Points, in no order, along strands that fork and pass close to each other.
In the rows, 128 means zero.
Two points are linked if the straight distance between their rows is under 137. Some points are linked to none.
Bofo: [116, 117, 168, 136, 127, 99, 157, 145, 126, 144, 141, 119, 127, 122, 119, 124, 104, 118, 142, 108, 120, 114, 120, 155, 128, 142, 110, 170, 110, 93, 77, 110, 178, 159, 80, 138, 102, 147, 152, 123, 86, 66, 139, 97, 126, 109, 157, 160, 111, 144, 128, 129, 140, 132, 123, 72, 138, 116, 126, 158, 90, 137]
rugin: [117, 145, 140, 132, 151, 130, 150, 139, 102, 114, 146, 89, 144, 160, 108, 127, 123, 115, 86, 132, 146, 146, 131, 120, 122, 98, 113, 144, 115, 136, 125, 155, 147, 155, 115, 172, 147, 159, 81, 140, 119, 127, 139, 124, 120, 116, 134, 112, 135, 109, 125, 125, 96, 146, 108, 113, 153, 171, 94, 97, 155, 147]
ruz: [115, 124, 139, 135, 130, 134, 125, 122, 148, 127, 106, 125, 129, 116, 127, 122, 127, 126, 126, 140, 108, 118, 102, 126, 130, 135, 119, 116, 146, 123, 137, 125, 102, 116, 133, 115, 139, 124, 140, 130, 139, 122, 123, 144, 125, 144, 113, 136, 121, 134, 129, 132, 156, 126, 138, 134, 123, 114, 132, 151, 133, 114]
vof: [151, 116, 148, 132, 148, 160, 116, 107, 130, 95, 98, 121, 116, 142, 155, 106, 121, 123, 99, 142, 122, 147, 133, 146, 111, 85, 138, 118, 162, 138, 160, 147, 78, 87, 156, 126, 164, 150, 124, 130, 181, 165, 133, 157, 126, 142, 104, 113, 138, 159, 138, 128, 114, 119, 129, 181, 106, 135, 173, 167, 162, 156]
Tuva: [195, 124, 141, 87, 122, 119, 114, 139, 143, 149, 118, 159, 126, 141, 159, 164, 123, 115, 129, 130, 120, 139, 136, 169, 114, 104, 97, 157, 131, 148, 118, 100, 127, 78, 142, 138, 131, 152, 138, 116, 133, 124, 128, 138, 129, 132, 151, 133, 159, 126, 136, 122, 120, 121, 131, 135, 104, 121, 152, 151, 123, 168]
tomi: [138, 137, 110, 102, 139, 114, 132, 146, 118, 148, 152, 143, 136, 136, 106, 131, 140, 138, 134, 110, 138, 132, 145, 124, 147, 116, 119, 143, 100, 137, 109, 128, 157, 138, 128, 142, 115, 133, 126, 120, 108, 125, 130, 114, 132, 124, 141, 127, 129, 114, 126, 115, 112, 145, 118, 101, 134, 145, 113, 98, 118, 126]
tupa: [193, 110, 159, 102, 149, 122, 130, 123, 138, 141, 122, 149, 123, 162, 171, 121, 132, 121, 126, 98, 130, 143, 137, 175, 108, 109, 147, 119, 133, 127, 93, 127, 115, 106, 140, 140, 150, 188, 124, 143, 162, 145, 121, 134, 155, 130, 139, 122, 132, 184, 143, 135, 100, 105, 122, 144, 74, 119, 150, 172, 109, 150]
mus: [120, 154, 81, 137, 117, 145, 125, 119, 114, 101, 140, 106, 115, 138, 102, 147, 108, 164, 92, 157, 150, 142, 143, 98, 120, 111, 131, 128, 116, 152, 163, 151, 133, 115, 168, 117, 132, 116, 102, 122, 103, 153, 123, 132, 99, 118, 115, 111, 130, 93, 142, 125, 129, 151, 106, 131, 176, 164, 116, 97, 168, 144]
zurib: [93, 140, 123, 129, 139, 137, 149, 151, 101, 117, 151, 140, 109, 123, 107, 106, 122, 124, 128, 85, 125, 127, 123, 119, 144, 131, 124, 149, 126, 111, 81, 127, 159, 161, 139, 141, 106, 125, 137, 135, 128, 100, 140, 112, 129, 152, 143, 139, 95, 169, 124, 128, 143, 165, 105, 116, 158, 149, 122, 143, 112, 112]
Pubu: [92, 124, 135, 153, 134, 129, 159, 153, 88, 104, 142, 138, 99, 137, 100, 91, 119, 131, 118, 111, 128, 154, 132, 106, 158, 124, 139, 155, 123, 97, 72, 136, 156, 155, 155, 126, 106, 134, 133, 128, 117, 106, 140, 102, 108, 140, 158, 122, 107, 184, 117, 131, 151, 149, 104, 99, 144, 165, 144, 157, 121, 119]
dumel: [123, 138, 96, 142, 112, 136, 117, 83, 154, 115, 121, 124, 97, 81, 118, 122, 111, 140, 113, 144, 149, 157, 129, 95, 118, 101, 155, 91, 143, 119, 150, 158, 108, 112, 143, 96, 137, 110, 134, 111, 145, 156, 121, 153, 123, 108, 90, 127, 130, 150, 127, 128, 135, 102, 124, 159, 123, 115, 141, 128, 146, 111]
nel: [104, 132, 155, 133, 108, 154, 119, 142, 126, 135, 135, 159, 121, 103, 116, 136, 140, 116, 163, 101, 96, 74, 119, 151, 115, 195, 103, 145, 139, 153, 126, 63, 161, 140, 117, 129, 109, 103, 130, 138, 128, 75, 139, 138, 133, 164, 150, 181, 96, 127, 128, 150, 165, 174, 124, 160, 165, 89, 120, 130, 90, 120]
Soki: [125, 140, 89, 105, 117, 160, 127, 137, 110, 115, 144, 174, 95, 90, 117, 129, 124, 124, 120, 91, 119, 137, 136, 141, 124, 138, 128, 149, 136, 137, 112, 93, 146, 115, 170, 133, 104, 102, 158, 139, 149, 123, 137, 135, 130, 173, 134, 146, 106, 156, 131, 129, 140, 165, 118, 169, 146, 147, 148, 143, 122, 123]
putu: [116, 116, 138, 140, 113, 73, 126, 147, 127, 148, 117, 117, 135, 123, 137, 129, 155, 152, 184, 90, 132, 109, 130, 134, 147, 174, 115, 140, 98, 119, 105, 91, 157, 164, 80, 102, 95, 108, 154, 134, 78, 99, 135, 106, 111, 106, 131, 141, 135, 89, 112, 135, 157, 106, 161, 91, 130, 92, 114, 98, 82, 92]
pafa: [91, 153, 108, 144, 124, 128, 127, 142, 100, 113, 146, 100, 127, 162, 96, 145, 114, 159, 110, 145, 143, 123, 130, 95, 128, 128, 127, 145, 102, 152, 145, 145, 151, 136, 145, 121, 137, 126, 90, 127, 72, 128, 130, 103, 91, 119, 126, 121, 119, 77, 136, 122, 133, 175, 109, 106, 206, 158, 101, 94, 145, 143]
bas: [106, 136, 135, 137, 132, 146, 132, 103, 143, 111, 121, 106, 125, 106, 118, 119, 117, 117, 104, 135, 131, 130, 107, 112, 122, 117, 137, 103, 148, 118, 136, 149, 101, 126, 123, 121, 145, 113, 134, 134, 149, 139, 125, 142, 130, 140, 99, 127, 122, 147, 131, 114, 137, 119, 123, 142, 126, 133, 128, 140, 148, 111]
Veku: [133, 161, 118, 106, 139, 160, 117, 117, 134, 133, 143, 123, 147, 137, 124, 155, 130, 128, 147, 142, 115, 93, 152, 132, 119, 128, 112, 113, 132, 170, 185, 130, 116, 135, 108, 156, 152, 115, 105, 127, 139, 137, 107, 133, 140, 156, 140, 122, 135, 71, 146, 105, 114, 158, 117, 122, 132, 117, 101, 88, 142, 150]
gused: [107, 132, 99, 117, 101, 110, 123, 119, 121, 145, 147, 154, 111, 82, 120, 127, 130, 137, 137, 81, 147, 139, 135, 109, 136, 138, 147, 115, 118, 115, 88, 104, 139, 138, 123, 119, 98, 85, 169, 119, 125, 118, 125, 115, 126, 129, 113, 132, 134, 159, 115, 116, 149, 122, 143, 124, 137, 120, 127, 112, 104, 89]
Fada: [99, 153, 131, 132, 106, 127, 109, 103, 142, 135, 114, 87, 156, 110, 134, 184, 115, 117, 110, 175, 123, 106, 113, 123, 103, 142, 119, 117, 132, 145, 158, 128, 106, 104, 121, 126, 142, 85, 125, 129, 86, 117, 110, 137, 112, 126, 99, 120, 135, 70, 142, 111, 138, 139, 145, 134, 153, 122, 108, 110, 152, 153]
dubab: [163, 127, 117, 82, 132, 143, 126, 121, 136, 149, 152, 159, 134, 116, 144, 134, 145, 109, 155, 85, 124, 112, 129, 155, 120, 135, 125, 112, 130, 138, 127, 109, 128, 130, 102, 164, 127, 127, 148, 139, 166, 126, 117, 130, 165, 164, 144, 148, 115, 147, 133, 116, 99, 141, 129, 141, 100, 112, 114, 126, 98, 119]
muvus: [135, 136, 133, 135, 135, 170, 105, 105, 131, 89, 98, 110, 118, 129, 145, 134, 110, 123, 89, 159, 114, 135, 125, 141, 106, 87, 111, 125, 161, 146, 185, 142, 78, 94, 156, 138, 162, 124, 131, 126, 168, 154, 134, 158, 119, 141, 96, 120, 131, 118, 148, 124, 122, 130, 136, 172, 125, 136, 161, 148, 176, 168]
vuz: [144, 125, 138, 123, 158, 130, 149, 147, 99, 126, 147, 113, 147, 173, 116, 114, 134, 108, 93, 126, 149, 158, 135, 133, 126, 91, 128, 141, 112, 126, 115, 157, 154, 153, 111, 177, 139, 185, 82, 144, 140, 141, 149, 122, 150, 110, 150, 110, 134, 129, 131, 132, 75, 134, 101, 123, 119, 172, 106, 109, 141, 137]
Tob: [112, 161, 74, 126, 104, 167, 119, 111, 118, 105, 142, 126, 97, 105, 102, 160, 98, 156, 100, 139, 134, 137, 143, 119, 109, 127, 130, 131, 123, 160, 159, 129, 135, 103, 162, 116, 135, 92, 124, 130, 104, 146, 121, 133, 101, 140, 116, 134, 116, 88, 148, 118, 143, 163, 110, 146, 176, 153, 126, 114, 151, 144]
viro: [149, 148, 114, 89, 141, 147, 141, 111, 125, 137, 160, 117, 158, 137, 136, 146, 135, 111, 132, 122, 139, 128, 144, 139, 119, 106, 122, 112, 123, 150, 158, 147, 123, 142, 90, 176, 151, 124, 116, 133, 145, 138, 111, 131, 153, 149, 144, 116, 143, 92, 140, 93, 77, 143, 116, 124, 106, 136, 93, 86, 127, 148]
Benu: [150, 130, 109, 96, 141, 129, 136, 131, 131, 144, 151, 127, 152, 137, 127, 118, 149, 124, 131, 121, 149, 129, 138, 123, 134, 111, 127, 106, 112, 136, 136, 152, 128, 146, 101, 150, 132, 134, 117, 129, 138, 149, 120, 122, 154, 132, 138, 118, 133, 115, 130, 108, 86, 124, 118, 117, 109, 141, 99, 88, 120, 117]
dero: [121, 120, 183, 141, 131, 107, 156, 124, 138, 129, 132, 71, 154, 118, 133, 127, 109, 94, 113, 141, 137, 136, 103, 139, 131, 120, 127, 144, 125, 87, 76, 136, 133, 137, 95, 133, 128, 139, 128, 135, 95, 97, 129, 106, 110, 109, 129, 124, 136, 137, 118, 115, 127, 102, 130, 77, 116, 143, 119, 158, 130, 140]
kud: [114, 125, 166, 143, 137, 105, 142, 131, 143, 125, 117, 72, 169, 132, 135, 130, 122, 104, 111, 172, 135, 130, 101, 128, 133, 131, 118, 135, 121, 108, 116, 147, 124, 139, 108, 129, 132, 141, 103, 132, 97, 115, 133, 119, 115, 102, 119, 110, 144, 114, 117, 135, 124, 105, 134, 99, 128, 144, 108, 127, 153, 136]
Dupu: [149, 99, 132, 122, 115, 75, 127, 140, 144, 157, 119, 132, 132, 121, 150, 123, 145, 140, 164, 104, 128, 127, 126, 145, 145, 146, 114, 140, 108, 116, 98, 88, 139, 134, 102, 107, 100, 133, 163, 125, 104, 107, 134, 118, 123, 107, 129, 135, 143, 113, 112, 137, 147, 86, 164, 93, 93, 104, 126, 115, 96, 107]
tasat: [129, 129, 104, 135, 118, 104, 111, 149, 139, 143, 118, 132, 136, 148, 122, 147, 152, 166, 163, 149, 125, 107, 135, 104, 144, 161, 116, 121, 111, 147, 164, 123, 136, 130, 132, 95, 122, 107, 124, 120, 94, 142, 122, 122, 113, 112, 129, 122, 153, 65, 119, 141, 150, 118, 145, 113, 137, 104, 121, 90, 118, 112]
Puni: [95, 153, 106, 171, 123, 154, 92, 113, 143, 103, 111, 97, 126, 124, 114, 141, 105, 158, 112, 182, 125, 106, 129, 102, 105, 126, 136, 95, 135, 136, 202, 169, 102, 133, 147, 111, 142, 110, 109, 131, 129, 151, 114, 144, 130, 112, 90, 118, 112, 92, 146, 148, 142, 123, 120, 136, 165, 125, 119, 118, 168, 133]
befe: [161, 121, 123, 126, 119, 112, 128, 109, 128, 117, 119, 107, 140, 124, 137, 141, 131, 127, 85, 178, 152, 163, 153, 111, 125, 97, 132, 124, 135, 139, 132, 146, 111, 96, 158, 121, 133, 124, 108, 103, 118, 158, 125, 152, 120, 95, 107, 91, 168, 133, 128, 112, 99, 102, 130, 153, 117, 152, 141, 95, 180, 157]
bano: [182, 116, 154, 94, 135, 122, 111, 121, 144, 150, 113, 148, 131, 138, 167, 140, 133, 111, 122, 119, 116, 139, 126, 165, 111, 95, 124, 130, 146, 146, 120, 107, 102, 76, 144, 134, 149, 152, 139, 124, 156, 136, 122, 142, 133, 141, 123, 129, 147, 151, 139, 121, 115, 110, 140, 149, 92, 114, 157, 168, 125, 159]
Fivar: [100, 132, 185, 145, 122, 114, 163, 135, 109, 128, 148, 95, 122, 112, 119, 125, 91, 97, 111, 111, 124, 129, 119, 148, 125, 120, 124, 165, 121, 80, 56, 130, 154, 151, 88, 145, 116, 130, 142, 128, 92, 69, 134, 93, 106, 122, 154, 140, 114, 158, 121, 106, 123, 122, 116, 63, 137, 140, 133, 178, 118, 154]
tofa: [117, 147, 117, 118, 122, 144, 117, 142, 122, 138, 141, 160, 124, 112, 105, 143, 144, 140, 167, 100, 115, 90, 133, 132, 134, 174, 110, 134, 122, 159, 137, 89, 158, 138, 123, 130, 113, 101, 127, 133, 120, 111, 126, 128, 132, 158, 145, 162, 109, 103, 129, 129, 151, 174, 115, 132, 165, 103, 114, 107, 104, 111]
Vakas: [166, 139, 103, 101, 118, 127, 122, 126, 132, 132, 134, 135, 135, 125, 130, 157, 128, 133, 110, 156, 137, 149, 155, 123, 127, 103, 113, 133, 129, 154, 140, 129, 116, 94, 153, 128, 133, 115, 121, 107, 122, 149, 116, 142, 115, 126, 129, 106, 161, 104, 132, 106, 114, 127, 130, 137, 121, 145, 135, 96, 153, 156]
tevi: [127, 129, 82, 124, 99, 104, 124, 118, 132, 142, 134, 154, 106, 94, 117, 138, 135, 158, 136, 110, 141, 149, 144, 100, 140, 134, 138, 117, 124, 126, 123, 113, 131, 118, 143, 95, 111, 94, 160, 111, 116, 136, 124, 133, 113, 115, 106, 127, 147, 130, 114, 124, 152, 109, 150, 130, 127, 112, 140, 108, 120, 98]
Vudim: [146, 123, 103, 108, 122, 147, 126, 116, 124, 112, 129, 169, 96, 107, 147, 116, 134, 116, 117, 91, 129, 151, 139, 136, 115, 112, 152, 127, 149, 126, 101, 111, 117, 100, 169, 128, 123, 120, 163, 140, 183, 145, 127, 144, 140, 163, 124, 132, 112, 194, 134, 121, 134, 139, 117, 186, 109, 131, 162, 165, 119, 122]
duku: [113, 117, 162, 134, 108, 120, 135, 138, 129, 152, 135, 158, 131, 109, 120, 142, 120, 109, 155, 104, 98, 100, 111, 165, 108, 185, 101, 166, 123, 134, 103, 60, 162, 133, 105, 117, 98, 106, 152, 124, 97, 64, 148, 126, 123, 139, 157, 176, 109, 126, 124, 144, 154, 157, 138, 142, 154, 93, 127, 155, 83, 133]
fuf: [101, 145, 142, 132, 111, 132, 115, 119, 139, 130, 103, 108, 150, 125, 132, 187, 113, 106, 124, 169, 103, 94, 105, 145, 97, 156, 100, 146, 126, 150, 156, 110, 115, 110, 121, 124, 143, 89, 123, 128, 83, 103, 128, 140, 113, 131, 126, 140, 128, 57, 138, 116, 145, 154, 135, 144, 154, 115, 112, 129, 131, 158]
tup: [156, 116, 127, 120, 140, 147, 124, 101, 132, 101, 109, 144, 105, 130, 150, 100, 133, 117, 109, 120, 133, 157, 142, 137, 112, 93, 159, 110, 155, 128, 127, 143, 89, 89, 158, 116, 151, 141, 140, 135, 186, 166, 125, 152, 137, 142, 111, 121, 131, 185, 136, 115, 113, 117, 120, 187, 98, 130, 171, 170, 140, 135]
Rig: [108, 119, 167, 138, 114, 109, 144, 142, 121, 150, 143, 144, 128, 106, 119, 127, 117, 116, 159, 87, 112, 99, 121, 158, 121, 174, 106, 164, 115, 110, 80, 76, 176, 159, 83, 130, 91, 118, 158, 123, 93, 57, 143, 112, 129, 128, 155, 170, 103, 143, 126, 143, 153, 149, 129, 105, 153, 98, 125, 148, 78, 124]
Tamop: [154, 116, 149, 127, 155, 130, 155, 138, 112, 128, 148, 112, 134, 161, 130, 110, 126, 105, 100, 103, 153, 153, 128, 151, 119, 99, 139, 137, 119, 108, 79, 150, 147, 148, 107, 163, 141, 185, 113, 146, 144, 132, 140, 125, 153, 117, 149, 119, 126, 167, 131, 120, 84, 122, 104, 115, 98, 159, 120, 146, 125, 134]
pege: [123, 140, 133, 138, 112, 115, 124, 87, 140, 118, 117, 80, 152, 108, 140, 159, 116, 122, 89, 185, 145, 142, 118, 109, 115, 113, 129, 112, 139, 129, 149, 150, 104, 102, 141, 126, 137, 106, 118, 111, 102, 140, 115, 145, 115, 103, 83, 100, 150, 109, 130, 118, 118, 110, 143, 143, 136, 140, 120, 102, 183, 154]
korod: [134, 88, 151, 159, 134, 119, 139, 133, 131, 132, 104, 138, 131, 148, 139, 81, 132, 123, 134, 168, 124, 156, 114, 118, 152, 145, 169, 113, 151, 106, 121, 127, 109, 115, 141, 93, 128, 165, 101, 121, 148, 162, 139, 126, 116, 109, 137, 106, 149, 164, 102, 171, 143, 75, 138, 131, 84, 142, 161, 156, 144, 115]
Dovo: [137, 97, 147, 147, 147, 137, 128, 127, 127, 121, 112, 131, 138, 143, 143, 75, 127, 116, 111, 168, 132, 151, 123, 119, 137, 124, 177, 91, 153, 122, 144, 151, 93, 123, 130, 115, 135, 166, 88, 119, 174, 183, 145, 142, 142, 109, 122, 104, 143, 170, 115, 157, 99, 84, 127, 159, 91, 148, 157, 143, 159, 118]
mula: [144, 105, 124, 133, 142, 125, 140, 129, 120, 123, 130, 124, 139, 136, 134, 87, 140, 115, 100, 149, 157, 164, 134, 109, 133, 113, 170, 97, 130, 122, 118, 159, 112, 133, 122, 121, 126, 149, 99, 120, 160, 173, 142, 137, 148, 103, 125, 102, 145, 165, 116, 125, 84, 89, 114, 149, 98, 158, 137, 120, 147, 110]
dufet: [128, 89, 132, 144, 106, 67, 137, 118, 151, 138, 84, 135, 135, 129, 159, 128, 138, 128, 167, 144, 114, 138, 103, 129, 138, 158, 118, 148, 125, 100, 122, 101, 109, 106, 126, 85, 115, 108, 162, 125, 104, 116, 135, 128, 109, 106, 117, 125, 152, 102, 104, 142, 163, 90, 179, 122, 93, 94, 133, 154, 102, 115]
Pev: [138, 119, 147, 134, 122, 108, 143, 130, 113, 134, 142, 138, 111, 123, 126, 123, 119, 113, 107, 108, 129, 153, 138, 152, 130, 114, 144, 159, 115, 102, 45, 107, 135, 118, 140, 133, 114, 138, 158, 120, 118, 110, 134, 129, 128, 130, 140, 123, 125, 181, 127, 106, 120, 121, 116, 104, 106, 141, 157, 165, 123, 143]
soluf: [112, 102, 132, 154, 114, 116, 144, 119, 141, 120, 107, 143, 111, 122, 133, 101, 131, 134, 144, 130, 115, 140, 108, 108, 142, 146, 136, 120, 153, 101, 111, 113, 112, 123, 149, 95, 124, 128, 153, 128, 142, 121, 125, 129, 110, 140, 127, 128, 132, 168, 111, 150, 184, 110, 141, 127, 112, 115, 145, 159, 117, 98]
fifel: [172, 142, 123, 97, 115, 130, 120, 137, 129, 128, 123, 139, 130, 143, 146, 176, 115, 117, 115, 159, 124, 141, 147, 150, 123, 105, 87, 158, 131, 160, 139, 115, 122, 89, 151, 142, 134, 124, 124, 107, 114, 127, 125, 141, 112, 128, 152, 119, 169, 91, 134, 111, 121, 140, 128, 137, 125, 140, 134, 112, 150, 176]
susig: [89, 156, 109, 171, 129, 170, 90, 117, 141, 103, 114, 103, 121, 123, 104, 129, 118, 153, 128, 152, 117, 85, 130, 102, 109, 135, 138, 87, 137, 133, 194, 165, 99, 152, 124, 119, 146, 108, 116, 146, 150, 149, 110, 138, 143, 131, 97, 136, 89, 108, 148, 136, 149, 134, 115, 133, 165, 106, 115, 122, 144, 107]
vam: [119, 119, 171, 140, 151, 126, 119, 140, 157, 140, 96, 83, 174, 144, 144, 123, 135, 112, 143, 172, 119, 89, 98, 142, 130, 146, 114, 123, 132, 119, 154, 148, 125, 150, 85, 138, 143, 161, 96, 136, 117, 111, 121, 124, 143, 105, 123, 122, 129, 96, 129, 156, 127, 110, 143, 103, 115, 107, 106, 120, 140, 124]
Sim: [135, 124, 167, 118, 158, 153, 115, 102, 139, 126, 119, 95, 159, 144, 153, 119, 127, 103, 123, 122, 117, 106, 97, 152, 117, 101, 125, 98, 153, 127, 167, 149, 76, 136, 89, 158, 176, 149, 126, 134, 168, 134, 124, 146, 156, 137, 107, 128, 122, 140, 139, 119, 89, 120, 153, 139, 91, 118, 125, 141, 135, 139]
boko: [102, 117, 120, 162, 113, 85, 122, 151, 125, 133, 105, 129, 122, 146, 132, 131, 172, 173, 181, 113, 128, 104, 127, 100, 152, 189, 127, 122, 114, 130, 144, 110, 146, 165, 109, 82, 109, 106, 135, 144, 92, 126, 135, 114, 110, 103, 121, 131, 146, 80, 109, 154, 167, 108, 164, 109, 137, 84, 123, 97, 98, 73]
datup: [123, 109, 151, 145, 146, 106, 154, 159, 92, 135, 145, 145, 107, 158, 112, 94, 125, 128, 130, 99, 134, 146, 138, 135, 158, 117, 147, 159, 103, 89, 60, 130, 180, 164, 129, 146, 100, 182, 132, 126, 121, 101, 146, 86, 136, 112, 174, 124, 106, 184, 128, 147, 123, 123, 112, 75, 113, 149, 147, 158, 100, 130]
diri: [115, 125, 99, 122, 112, 106, 137, 124, 111, 131, 151, 147, 106, 94, 129, 111, 131, 126, 120, 78, 164, 156, 147, 101, 143, 116, 170, 115, 111, 91, 54, 131, 135, 148, 131, 130, 92, 99, 166, 113, 141, 131, 126, 107, 141, 117, 119, 115, 127, 188, 113, 94, 121, 106, 125, 115, 117, 138, 136, 122, 106, 99]
Rilaf: [86, 147, 126, 137, 141, 164, 155, 136, 118, 97, 144, 116, 108, 121, 109, 104, 121, 117, 114, 93, 124, 113, 108, 105, 130, 135, 123, 131, 143, 120, 107, 142, 137, 162, 123, 139, 133, 119, 126, 155, 151, 113, 136, 116, 134, 162, 132, 142, 91, 160, 129, 122, 147, 161, 99, 133, 158, 146, 111, 141, 123, 100]
rek: [118, 149, 104, 106, 135, 125, 124, 144, 93, 146, 173, 179, 122, 123, 102, 134, 153, 142, 191, 65, 131, 107, 154, 124, 157, 155, 131, 145, 102, 140, 120, 99, 188, 154, 135, 149, 90, 103, 133, 126, 123, 108, 128, 101, 136, 151, 157, 147, 99, 112, 125, 132, 128, 190, 113, 121, 168, 120, 107, 88, 97, 119]
turi: [125, 125, 86, 160, 115, 144, 93, 139, 143, 104, 107, 136, 111, 128, 116, 129, 114, 171, 128, 178, 118, 124, 130, 100, 127, 133, 125, 108, 133, 133, 204, 157, 111, 117, 173, 90, 132, 119, 112, 116, 134, 162, 120, 145, 118, 105, 109, 123, 136, 95, 133, 160, 151, 111, 133, 140, 146, 113, 145, 122, 153, 127]
desor: [134, 123, 67, 112, 137, 163, 127, 130, 118, 110, 136, 162, 112, 140, 126, 97, 155, 144, 141, 116, 136, 137, 138, 96, 140, 128, 139, 91, 130, 128, 171, 170, 120, 144, 141, 141, 121, 129, 123, 134, 178, 172, 118, 132, 163, 154, 138, 128, 105, 139, 126, 130, 100, 137, 113, 163, 126, 130, 121, 106, 111, 93]
Kef: [168, 105, 131, 118, 147, 117, 140, 137, 125, 135, 134, 136, 134, 151, 144, 101, 143, 116, 114, 116, 149, 153, 137, 140, 130, 111, 153, 121, 120, 119, 83, 136, 125, 127, 130, 135, 132, 172, 121, 133, 152, 150, 133, 130, 152, 118, 142, 112, 136, 178, 127, 121, 91, 105, 114, 130, 80, 148, 138, 141, 125, 121]
Bizit: [127, 108, 141, 133, 115, 94, 122, 116, 157, 141, 85, 122, 148, 123, 148, 147, 131, 115, 143, 167, 105, 124, 95, 135, 126, 145, 109, 139, 130, 113, 139, 118, 100, 91, 130, 103, 129, 108, 147, 117, 106, 113, 125, 139, 113, 119, 109, 127, 142, 93, 122, 130, 153, 111, 161, 135, 114, 98, 129, 153, 123, 133]
gugu: [130, 98, 136, 142, 133, 111, 144, 149, 136, 138, 118, 137, 126, 143, 133, 90, 144, 134, 142, 127, 124, 142, 116, 114, 160, 149, 140, 117, 133, 110, 106, 119, 131, 143, 130, 105, 119, 159, 120, 129, 138, 139, 139, 116, 125, 115, 141, 123, 134, 157, 107, 160, 149, 92, 141, 105, 97, 131, 136, 136, 115, 92]
lata: [111, 154, 88, 103, 115, 177, 124, 134, 105, 114, 149, 164, 96, 87, 99, 151, 114, 129, 113, 104, 118, 132, 145, 142, 119, 139, 123, 155, 126, 160, 133, 98, 150, 110, 165, 137, 114, 88, 141, 143, 123, 126, 138, 123, 119, 169, 138, 151, 106, 109, 131, 118, 132, 176, 112, 163, 167, 159, 132, 127, 134, 143]
gube: [159, 96, 179, 127, 118, 93, 147, 107, 151, 157, 112, 119, 141, 135, 162, 142, 112, 100, 127, 130, 113, 140, 101, 176, 110, 116, 129, 158, 130, 101, 83, 93, 124, 90, 125, 120, 127, 154, 154, 122, 107, 99, 128, 124, 116, 115, 131, 136, 140, 139, 137, 129, 136, 101, 143, 115, 88, 112, 137, 190, 107, 164]
muvep: [126, 152, 109, 127, 132, 139, 104, 134, 139, 139, 130, 122, 146, 145, 120, 150, 139, 156, 155, 162, 123, 90, 153, 111, 127, 140, 122, 104, 122, 165, 187, 138, 119, 136, 123, 128, 138, 111, 104, 122, 122, 148, 104, 125, 128, 134, 134, 111, 138, 66, 142, 122, 131, 141, 122, 114, 143, 109, 104, 78, 140, 134]
Kizuv: [95, 147, 138, 140, 137, 117, 140, 153, 100, 117, 142, 98, 139, 157, 97, 130, 118, 136, 102, 138, 137, 133, 127, 108, 136, 117, 112, 158, 100, 137, 122, 151, 154, 152, 127, 140, 134, 145, 84, 130, 79, 110, 140, 106, 100, 114, 136, 124, 120, 95, 124, 123, 122, 161, 109, 93, 192, 161, 100, 105, 142, 143]
buret: [138, 126, 80, 126, 107, 110, 111, 133, 139, 141, 126, 162, 109, 115, 122, 141, 147, 173, 159, 126, 132, 129, 149, 96, 147, 145, 124, 110, 128, 144, 168, 122, 128, 117, 148, 94, 118, 100, 146, 119, 125, 148, 118, 137, 115, 116, 114, 126, 157, 98, 114, 139, 153, 106, 156, 128, 127, 97, 136, 97, 122, 99]
nanit: [84, 152, 120, 153, 138, 176, 124, 133, 131, 93, 126, 109, 111, 127, 106, 113, 132, 138, 128, 114, 111, 82, 119, 104, 122, 150, 124, 107, 142, 136, 158, 148, 121, 162, 118, 133, 149, 112, 113, 158, 157, 130, 123, 131, 144, 157, 117, 150, 81, 132, 141, 128, 153, 157, 101, 135, 168, 119, 107, 128, 124, 95]
pak: [160, 119, 139, 89, 147, 154, 113, 112, 145, 141, 128, 139, 140, 142, 161, 120, 143, 114, 148, 103, 110, 105, 119, 158, 120, 118, 119, 101, 144, 134, 159, 139, 92, 128, 96, 160, 152, 152, 135, 134, 174, 141, 111, 141, 165, 155, 128, 140, 116, 147, 134, 122, 87, 127, 148, 144, 88, 105, 129, 135, 107, 124]
zep: [126, 121, 183, 130, 159, 143, 120, 121, 153, 134, 109, 80, 168, 141, 144, 124, 128, 105, 133, 141, 114, 89, 90, 154, 121, 121, 119, 112, 148, 116, 154, 147, 104, 144, 82, 151, 167, 164, 110, 144, 141, 113, 124, 132, 151, 120, 113, 130, 124, 127, 134, 141, 115, 115, 146, 114, 103, 113, 115, 140, 138, 130]
bofus: [140, 120, 96, 145, 116, 123, 101, 116, 152, 129, 105, 139, 112, 104, 131, 122, 124, 155, 130, 175, 134, 142, 145, 97, 130, 109, 138, 94, 145, 131, 189, 160, 98, 105, 156, 93, 130, 123, 122, 101, 149, 168, 119, 151, 126, 95, 94, 109, 152, 119, 119, 151, 126, 81, 151, 154, 112, 105, 153, 109, 153, 125]
Riro: [124, 146, 113, 101, 144, 111, 126, 152, 85, 150, 169, 174, 122, 142, 97, 133, 136, 142, 160, 79, 134, 122, 156, 131, 160, 113, 129, 163, 83, 128, 104, 124, 190, 150, 133, 155, 99, 130, 132, 119, 100, 100, 136, 90, 137, 128, 158, 140, 101, 112, 126, 122, 108, 179, 110, 96, 158, 140, 112, 99, 106, 140]

A fork is a point with three links, a tip a point with one. Leave the first point through the second and follow the links. Name the first fork or tip that comes.
Kizuv, rugin: Kef
tofa, nel: dubab
tupa, bano: fuf
Benu, viro: tasat
Puni, susig: datup
mula, Dovo: ruz

A fork is a point with three links. Follow the links from the first point to the second and name the forks in between, in order.
bas, bano: ruz, Kef
Veku, Dovo: tasat, ruz
Dupu, muvep: tasat
Pubu, Dupu: ruz
rugin, Dupu: Kef, ruz
Fada, korod: Kef
dumel, diri: ruz, tasat

Name the points in between on the shortest way along the links from the first point to the second, in order.
lata, rugin: Tob, mus, pafa, Kizuv
duku, Veku: nel, tofa, rek, Riro, tomi, Benu, viro
susig, Tamop: Puni, turi, bofus, dumel, bas, ruz, soluf, gugu, korod, Dovo, mula, Kef
Veku, Bizit: muvep, tasat, boko, putu, Dupu, dufet
tofa, dero: nel, duku, Rig, Bofo, Fivar
